Points on a hilly landscape, in no order, each with its height.
From any point a ball takes the steepest step (drop divided by distance) to one of its 6 nearest points. It stops when none of these is lower. Distance is the straight distance between rows; heights are no part of it.
bese h=3.25: [ -7  12   6   4   2   0  -6  -3  10  -4  -4   1  12   5 -11  -2  -6 -11
   5   8  -2]
Tido h=4.08: [ -9  19  11   3 -12   6  -8   0 -10  12  17 -21   4  -4  11   5  11   3
   0  10  11]
Gora h=3.23: [ -4  19   4  12   4   1  -9 -17   4  -4   1  -1  13   8  -7   2   1 -15
   8  14  -3]
laz h=4.49: [  4  -1   1 -21 -10  10   5  12  -3 -24  16 -10  -2  -7  12  -8   5  23
   6 -19   4]
gane h=1.62: [-12 -20   4  -8  23 -12   0  -5   3  14 -19  -6   7   7 -16 -12   6 -15
   3   7  -4]
diro h=0.98: [-18 -17   1  -7   1  -4   0  -2  13  14  -6  10   1   2 -20  -7   3  -7
  -7   6   4]
kuf h=5.48: [  3   7   6  -6 -13   9  -4   0 -13  -6  16 -15  -6   0  19   6  14  14
  -4  -4   2]
taf h=4.64: [ -4  20  -7  20  13  -4  -2 -17 -16  -8   3  -4  17  -6  -6  12   0 -21
  12   5 -16]
Seba h=5.68: [  6  14   6   6  -6   5  -1  -2  -9  -1   8 -11  -6   1  16  10  10   6
  -5   3   1]
Doma h=2.18: [  2 -15   2 -13 -19   3   3  16  -4  11   4   1  -7 -10   3  -5  12  10
   1 -18   4]
Kud h=4.61: [ -7  28   0  21   1   3  -9 -10  -6   5  16 -10  -4  -9   6   9   1  -6
   0  19   1]
saz h=3.88: [-15  22   9   5  -8   9 -14   2 -11  16  27 -18   6  -3   4  -6  17  -5
   2  19  12]
Fiz h=1.94: [  8  -8  -4  -5  -6  -4   0  15   4  10  -5   7 -13   2   2  -1  -7   7
   0 -11   3]
zin h=2.27: [-15  -5   7  -6   3   2  -8  -1  17   8  -9   5   9  12 -17  -6  11 -16
   3  10  -2]
rasas h=2.23: [ 11 -24  -3  -8  18 -19  11  -7   4   7 -15  -2   7  10   0   3 -20   5
   9 -11  -4]
Vik h=3.00: [-15   9  11   7 -13   7   2   9  -3  11  15 -11   9   1   2   5  14  -9
   2  12  18]
suvu h=2.60: [ 10  -4  -6  -4   9  -8  -6   2   6   5 -14  10  -7   3   2   0 -17   8
   4 -10  -4]
torov h=1.88: [  8 -31   2 -15  13 -16  18  -2   9  10 -16   4   4   5  -2   5 -20   3
   9  -8   2]
Zum h=1.14: [ -3 -16   0 -10  -2 -11  12   9  10  14  -6  13  -5   0  -9  -1 -13   6
   0  -5  10]
rada h=4.85: [ 10 -16 -10 -11   9  -1   2  23   7  -7   0   5 -11  -5  14 -12 -10  12
  -2 -16   3]
vevuv h=4.07: [-14  24   5  17  -1   7  -8  -5  -1   7  21 -11   3  -2   6  -4   6 -11
  -2  21  13]
Gesit h=0.99: [ -8 -20   2  -8   0  -7  15   7   9  17  -2  14  -4  -4 -11  -7  -9   0
  -5  -2  15]
bala h=5.15: [  6   8   2   2 -11   5   3   3  -7 -12   3  -9  -9   3  20   4   6   7
  -5  -3   1]
Danem h=4.66: [ 11  12 -10  13  10   2  -9 -15  -8 -15  -3   4   3  -7   7  26  -3  -6
  10   5 -27]
mana h=4.65: [ -7  13  -3  22  12  -6  -7 -28  -2  -2   7  -6  17  13  -2  -5  12 -26
   9  15 -16]
Nal h=3.72: [  0   9  -5  -2   2  16   2  -6 -23 -25  22 -12  -9  -9  19   9   5  15
  -6   0  -8]
Semin h=1.29: [-11 -16   1  -6 -14  -1  10  12   4  16   0   9  -1  -1 -21 -12   7  -7
 -15  -3  17]
Kabet h=2.26: [  9   3  -5  -1   3 -10  -8  -4   1   3 -10   6   3   2  -7   0 -14   5
   1   1  -9]
papes h=3.01: [ 5 16  3 12 -3 -1 -2 -9  4 -5 -8  3  3  2 -1 10 -9 -2  1  6 -6]
buzo h=1.43: [  1 -12   4  -9 -21   1   9  16  -2  14   1   5  -7  -4  -3  -5  11   6
  -3 -15   9]
vap h=5.28: [ -1  22  -7  23   2   3  -6 -13  -6  -1  10  -6  -8 -13  12  22   0   0
  -1  16  -5]
bafun h=3.86: [ -3  13  -3   4  -1  16  -3  -9 -20  -6  22 -15 -11  -6  19   9   9  12
  -8   4 -10]
Pom h=2.30: [ -6   2   1  -1   2  -4  -5   6   7   2  -8   4   7   4 -16  -2  -7  -3
   3   7   0]
kageg h=3.52: [-11   0   7   1  -6   6  -2  13  12   4  -1   6   4   6 -15  -5   5 -13
   0   9   9]
Zume h=4.03: [  9  10 -10   4  -3   8   1   1  -4 -24   1   2 -13  -2  16   3  -3   9
  -7  -3  -6]
zigaz h=4.82: [  2  12  -5  19   2   9  -4 -10 -12 -15   7  -2 -12  -6  16  20  -2   5
  -6   9 -11]
gevu h=0.67: [-14 -21   2 -10   3  -4   3   2  10  12  -6   9   1   2 -18 -12  -5  -7
  -6   5  10]
pev h=3.96: [  9   0   4 -11 -15   5   0  13  -4  -9   3  -4 -11   0  13  -5  10  11
   1 -14   1]
muga h=2.02: [ -7   1   4  -5  12  -4  -6  -4   3   4 -13   0  14   7 -18  -8  -4 -11
   7   8  -8]
deza h=3.42: [ 15  -2 -14  -1  13  -2  -7  -8   0 -17  -9  14  -7  -4   7   1 -17   8
   1 -12 -16]
zarif h=0.13: [ -3  19   2  11   1  -2  -5 -13   2  -6  -3  -1  11  -1  -5   7  -7  -9
   2   8   0]
paruf h=4.47: [  1  17   4   4  -7  10 -12  -6 -19   4  18 -22  -6  -7  17  10  12  11
  -6   7  -2]
Vavu h=7.50: [  7 -29 -12 -20  -4   5   4  17  -2  -4   6   3  -5 -17  13 -16   4  19
   2 -26  11]
sude h=4.32: [-14   9   7  14  -5   6  -7   0  12   4   7  -5   6  10   0  -1  14 -15
  -1  18  13]
zisuf h=4.42: [  8   7  -2  -3  -3   9   2   5 -13 -22   7  -7  -8  -5  21  -3   8  13
  -5 -10  -3]
kep h=4.09: [ 1 19  5 13 -6  2 -1 -1  3 -1  2 -7  2  3  3  8  0  0  0 13  7]
Gufir h=3.14: [ 15   1  -7  -6  -4   5   0  14   2 -11  -3   6 -14   4  13  -7  -1  12
  -2 -12  -1]
nomod h=3.71: [ -8  18   1  15  10  -1  -8 -22   4  -6   0  -2  15   8  -4   0   3 -21
   6  12  -7]
zuzam h=3.56: [  7 -18  -4 -14 -14   2   2  19  -2   1   3   2  -7  -6  11 -10  12  12
   3 -24   7]
Neta h=4.16: [ 11   0   8  -5 -20   7   0   9  -6   1   5  -7  -7   0  14   3  10   8
  -2  -6   5]
Dut h=3.62: [ 15   8  -9   5   4   5  -4  -9  -3 -24  -7  11  -9  -4  13   8  -7   5
  -2   0 -16]
poduv h=3.98: [ -6  10  13   8 -14   7   0  13   3   3   1  -6   4   4   0   5   7  -4
   1   7  12]
goro h=1.97: [-14  -8   7  -1 -17   5   9  11   6  14   3   8   2   1 -18 -11  14 -11
 -12   0  15]
Faki h=2.14: [ -3   4  -1   6  21  -9  -2  -9  -1   0 -15  -9  14  11 -19 -10   1 -18
   4   6 -12]
ler h=4.55: [ 13  14  -5  12   5  -1  -3 -17  -7  -9  -9   4   5  -8  -2  17  -9  -7
   5  -1 -20]
bimal h=2.66: [  4  -9   5 -13 -25   7   1  14  -3   4   2   1  -8  -2   7   0  14  11
   2 -14   6]
non h=0.61: [ -2 -13  -1 -12 -16  -4  17  14  -3  21   3  10 -10  -6 -15 -10   6   3
  -6 -14  18]
Vokir h=1.89: [  4   2  -1  -8   7  -8  -5  -1   1   6 -10   5   5   4 -15  -4 -12  -1
   8  -3  -5]
Libik h=2.46: [  4   8  -1   3  16  -8  -3 -11  -1  -4 -13  -2  13   4 -18  -4  -5  -9
   6   3 -15]
Diz h=1.40: [ -8 -38   8  -7  19 -15  16 -14   5  15 -26   0   5   5 -12  -9  13 -15
  -8   5   7]
Suvud h=4.63: [ 10 -10  -5 -15  -3   7   2  23  -3 -11   5   0  -9  -4  13 -14   5  15
  -1 -17   4]
ril h=1.77: [  4  -5   7  -1 -19  -2   7  19   2  12  -2   6  -5  -1  -8   0   3   6
   0  -4  11]
ruv h=4.01: [ 15   0 -16   5  11   3  -7  -8 -13 -25 -11  10  -3 -10   6  17  -5   0
   6  -4 -29]
degi h=2.28: [  4 -30  -6  -9   3  -7  18  11  11  16  -2  10 -11  -3   5  -1 -12  12
  -3 -16  10]
bapat h=4.62: [-12  13   6   9   3   4 -11 -11  13  -1   4  -3  13  13  -6  -1   5 -17
   1  16   4]
Voso h=3.87: [ -2  14  -6  16  11  -4   1 -20  -6  -6  -3  -5  17  -4  -9   9  -1 -22
   8   8 -14]
tuzi h=1.00: [ -5  12  -3  -4   0  13 -11 -11 -21  -8  33 -12  -7  -8  17   4   8  18
 -12   1  -6]
giv h=1.03: [-12 -32   4 -15  13 -10  11 -10  10  14  -9  11   1   3 -19 -11  -3 -12
 -11   5  14]
lesok h=3.06: [ -4   7   2   9  15  -6  -5 -15   5  -1  -8  -7  15  13 -15 -11  12 -21
   5   7 -16]
Susi h=4.19: [  7   7 -11  10   5   5  -3 -11  -9 -21  -3   4  -7 -11  19  23  -3   2
   1   8 -15]
Teb h=2.85: [ 17   6  -5   1   2  -1  -6  -2   6  -4 -10   8  -5  -1   3   3 -12   8
  -3  -5 -10]
Tilom h=1.06: [-15 -18   1  -6  -5 -10  10   4  13  17  -2  14  -3  -1 -21 -11   4  -8
 -13   2  15]
siv h=3.73: [ -4   7  -1  -8  -2  12   4  -7 -18 -24  27 -14  -4 -12  17   2   1  23
  -2  -8  -4]
Buna h=2.47: [  9   8   2   3  -4  -5  -4   6   7  -2  -9   6  -2   6  -3   2 -12   5
   3  -3  -4]
muki h=3.85: [ 12 -14 -14  -7  17  -6   0   5   9 -12  -4  11  -4  -1  14  -9 -18  13
  -1 -19   0]
ziti h=0.23: [-12  -5  13   3 -25   7   7  11  -1  14   8   0   6   0  -9  -2  17  -7
  -3   2  18]
girev h=1.74: [  3  -6  -4  -6  19 -12   2  -5  -4  10 -16  -5  13   4 -17  -6 -17  -2
   5   1  -8]
Seko h=4.72: [  9  11   0  11  -7   9   3  -2  -8 -15   6  -6 -15  -2  15  11   4  11
  -7   1  -4]
mise h=4.26: [  8  13   4   9 -11   4  -1   3   4  -2  -2  -2  -7   5   9   6   1   7
  -2   0   2]
Dob h=1.63: [ -1 -13   1 -10  15 -11  -1  -3   1   9 -15   0   8   5 -16  -7 -15  -5
   5   2  -4]
guve h=1.69: [  3   0   0  -5  -5  -7   1   8   9   6  -6  11   1   4 -12  -1 -11   2
   4   1   2]
Bokag h=3.20: [ -9   1   7   1  -2   1  -3   5  14   3  -5   5   8   7 -16  -4  -2 -15
   2   7   6]
rus h=4.15: [ 11 -28  -8  -8  14  -4   7  14  17  -3  -3  10  -8   3  15  -8 -17  14
   0 -20   6]
vunuz h=1.37: [ -5 -25   3 -13  11 -13  15  -4   8  14 -10   6   7   2 -14   0 -16  -1
   7  -1   8]

Two balls start at each pair of points below. Name the first point that both come to, or write none.
muki, deza: guve
Bokag, Libik: gevu
pev, Seko: none

Where does a ball stop that starts at each point below?
Dut: gevu
Faki: gevu
Vavu: non
rus: gevu
bala: non
girev: gevu
